The views of a scene show one set of named points, each view turned or mirrored, and shifted as a whole, with a little noise and some points left out.
In the rows, zero is written as 128.

Scene 1
View 1
vupu: [129 122 125 174 149 123 114 130 133 142 110 137  94 129 153 147 102 127
 123 161 136 176 123 103 109 146 143]
taze: [108 133 122 133 166 142 129 151 127 141 109 119  92 108 157 127 126 144
 133 113 111 162 147 116 135 123 153]
fufab: [150  87 111 194 137 109  95 133 132 131  98 140  94 159 148 121  95 121
 112 191 150 150 118 110  76 166 112]
gad: [116 131 124 148 154  65 126 100 133 132 112 156 124 136 137 131  70 152
 106 169 152 166 106  72 113 124 150]
banos: [134 104 114 167 147  96 110 128 133 126 100 141 103 148 142 114  93 138
 113 173 147 148 119 102  92 148 122]
fedef: [121 136 127 159 156 101 125 121 138 139 114 146 106 131 144 144  92 137
 118 161 142 171 113  92 117 138 146]
Fazep: [125 124 124 160 153  97 118 126 134 131 109 144 108 138 141 131  92 139
 116 163 142 162 116  96 107 141 137]
lud: [110 117 110 131 159 110 123 135 123 132 104 126 106 117 146 102 110 151
 120 123 123 151 144 101 124 121 147]
ber: [109 105 105 127 155 103 121 122 120 140 102 126 105 111 153 104 104 153
 118 126 128 154 146  95 126 112 154]
sek: [ 91 167 129  98 182 103 150 159 127 104 111 131 119 126 131  94 118 172
 130  91 114 123 134 112 137 118 136]
gaz: [134 119 122 170 156 140 114 158 132 126 107 127  87 140 150 130 120 127
 129 151 127 151 130 127 103 157 124]
dovu: [133 155 141 183 159  97 127 131 147 117 121 163 107 160 132 158  85 128
 120 187 151 162  85  98  96 167 123]
luzof: [113 148 128 134 172 146 132 176 130 116 110 119  92 127 144 112 138 145
 137 108 110 138 142 134 125 143 129]
vik: [131 100 112 163 143  85 109 116 130 134 101 146 111 142 143 115  85 140
 109 174 149 155 119  91  93 137 132]
Tiro: [106 146 123 119 174 132 136 172 125 113 107 120 101 125 140  98 132 154
 132 100 111 126 145 129 127 131 128]
gego: [103 114 107 125 158 104 123 114 121 151 104 127 105  98 158 119 101 156
 116 122 124 171 150  86 135 100 172]
kibe: [108 157 131 135 172 102 139 141 133 118 114 142 111 133 134 126 105 149
 124 133 133 151 115 101 122 136 137]
ses: [111 136 121 133 165 117 129 145 128 131 108 128 102 121 147 120 114 149
 126 125 122 154 135 107 126 127 145]
View 2
gego: [122 121 124 156 122 172 106 140 113 150  68 121 140 140 105 139 166 137
 172 141 161  85 124 178  95 140 183]
luzof: [137 148 137 157 114 126 134 114  88 155  97 148 147  84  90 157 179 124
 165 157 115 143 143 173 119 124 135]
vik: [152 120 121 130 118 133  93 127 128 149 113  99 159 165 126 142 171 124
 147 143 139  68 118 122  94 137 123]
Tiro: [131 145 153 148 114 140 133 100  85 159  96 155 114  97  83 168 184 124
 165 160 124 153 148 177 110 112 144]
banos: [159 123 123 130 116 120  95 122 126 153 126  99 164 158 129 143 173 119
 143 145 129  73 120 113 100 135 108]
taze: [130 141 125 167 120 141 126 132  94 155  79 132 159  98  96 143 170 135
 172 147 134 115 137 183 114 135 164]
ber: [126 125 133 144 122 164 105 131 116 145  80 125 137 135 108 136 172 136
 168 147 147  94 129 170  95 130 160]
sek: [130 135 151 153 112 150 136 101  79 168  98 151  90 121  73 186 182 118
 159 152 148 145 139 172 107 114 164]
ses: [138 134 128 157 120 142 121 126  99 157  92 127 143 120  98 154 172 129
 163 147 137 109 133 164 109 131 153]
gaz: [151 140 123 148 117 112 115 123 106 149 110 121 182 101 117 140 174 125
 157 153 106 110 134 146 116 135 112]
fedef: [153 125 107 161 119 126 117 134 104 165 106  98 168 147 106 154 164 120
 151 135 146  79 117 132 110 144 147]
vupu: [151 129 105 160 119 119 112 137 109 155 104  99 188 130 118 141 164 127
 154 138 131  79 120 137 111 144 133]
kibe: [149 131 124 160 116 129 131 115  90 172 109 119 134 137  90 175 168 117
 151 142 147 110 124 142 111 132 149]
gad: [153 109 119 142 118 143 107 124 115 166 113  93 128 196 105 166 165 115
 141 133 172  62 108 112  95 138 149]
lud: [130 128 135 145 118 154 111 123 110 151  86 131 137 129 105 145 173 131
 164 149 141 105 132 166 100 128 154]
Fazep: [152 125 115 148 116 127 109 129 111 160 112 103 161 150 112 150 168 119
 149 140 142  81 117 129 107 138 135]
View 3
dovu: [185 116  61 157 117 164 116 145 104 173 146 173 139 120 155 132 111 161
 154 145 118 122 142  90 163  51 108]
sek: [137 143 116 182 111 124 122 142 103 151  72 142 139  91 110 176 153 145
 140 115 131 183  89 118 113 133  88]
vik: [168 112  84 169 145 129 123  96 119 155 133 140 135 100 155 121  92 151
 164 136 107 133 128  84 137  64 138]
gad: [155  99  61 182 116 160 119  83 112 165 121 149 135  93 146 140 105 150
 169 124 116 165 127  74 140  61 128]
Fazep: [163 120  80 166 131 141 116 109 109 157 131 152 131 104 150 127 108 160
 154 135 105 144 124  97 143  75 122]
kibe: [154 129  87 174 115 146 117 133 101 161 107 156 136 104 132 153 133 159
 146 126 121 164 113 109 132  96  99]
taze: [138 152 103 161 136 125 108 114  98 138 118 152 118  98 134 131 134 181
 125 128  85 173  93 142 124 124 103]
gaz: [172 147 107 148 153 107 117 133 110 141 141 150 131 114 151 110 111 171
 137 147  90 122 113 123 134  97 120]
fufab: [189 122  92 151 159 113 126 121 123 153 154 143 139 119 167 103  85 156
 163 155 101  95 135  90 146  61 141]
gego: [127 131  92 180 136 134 109  64 107 142 108 140 115  80 138 129 117 168
 145 114  82 194  97 119 118 107 123]
lud: [143 137 105 174 138 119 119 101 109 143 108 139 128  93 136 135 120 159
 143 123  99 168  96 117 120 110 118]
banos: [179 113  84 166 141 128 125 113 121 157 136 146 139 110 156 122  95 150
 166 143 112 119 129  82 139  63 134]
ber: [142 129 103 177 138 119 119  87 111 143 105 135 128  87 139 136 116 154
 152 121 100 170 102 108 118 104 127]
View 4
taze: [100 143 150 125 136 145 112 121 145  83 143 119  93 135 118 135 118 131
  98  91 119 177 140 112  98 114 142]
fufab: [109 170 116 162 128 181 122 176  65  92  88  75  98 107 158 128  65 181
 134 107 127 175 109 122 130 106 126]
ber: [ 96 132 149 111 135 186 128 150 140  79 146 121 100 110 136 121 101 141
 114  81 111 166 128 109  95 115 143]
gaz: [113 169 131 164 128 145 108 143 101  98 111 102  96 132 128 136  96 156
 111 109 130 179 127 114 120 114 130]
gad: [ 95 119 132 110 142 204 142 131 105  76 136  57  90  93 160 143  73 154
 152  91 103 162 108  89  80  96 114]
fedef: [ 95 137 132 125 137 170 126 123 106  77 124  61  83 115 145 146  90 152
 134 102 115 174 121  99  90  97 121]
vupu: [ 83 150 127 131 137 157 120 129  95  71 103  56  81 122 146 145  89 160
 126 105 122 180 126 119 101  95 130]
ses: [102 138 146 125 135 166 122 125 131  85 142  99  94 124 130 137 103 140
 117  93 114 169 126  97  91 109 128]
luzof: [127 160 151 157 130 135 102 123 137 110 146 133  99 145 104 138 119 132
  98 101 122 172 128  93 109 125 122]
sek: [137 130 159 135 135 168 122 111 159 116 186 139 101 127 109 144 115 117
 118  86 104 154 118  59  81 128 104]
lud: [108 134 147 122 134 176 124 145 137  89 150 120 101 119 132 128 102 139
 114  83 114 165 128 104  97 117 135]
dovu: [112 157 118 158 133 162 123 123  72  97 106  33  83 118 148 159  73 165
 154 119 117 174 106  84  98  95  95]
Tiro: [131 149 154 150 132 151 109 128 147 112 160 143 101 138 106 134 116 126
 104  95 117 163 129  83 100 130 121]

Which points are out of place in each view (at most two, in the order of its rows)? Write none if all are in place.
view 1 => banos
view 2 => Tiro, gad
view 3 => gaz, ber
view 4 => vupu, ses
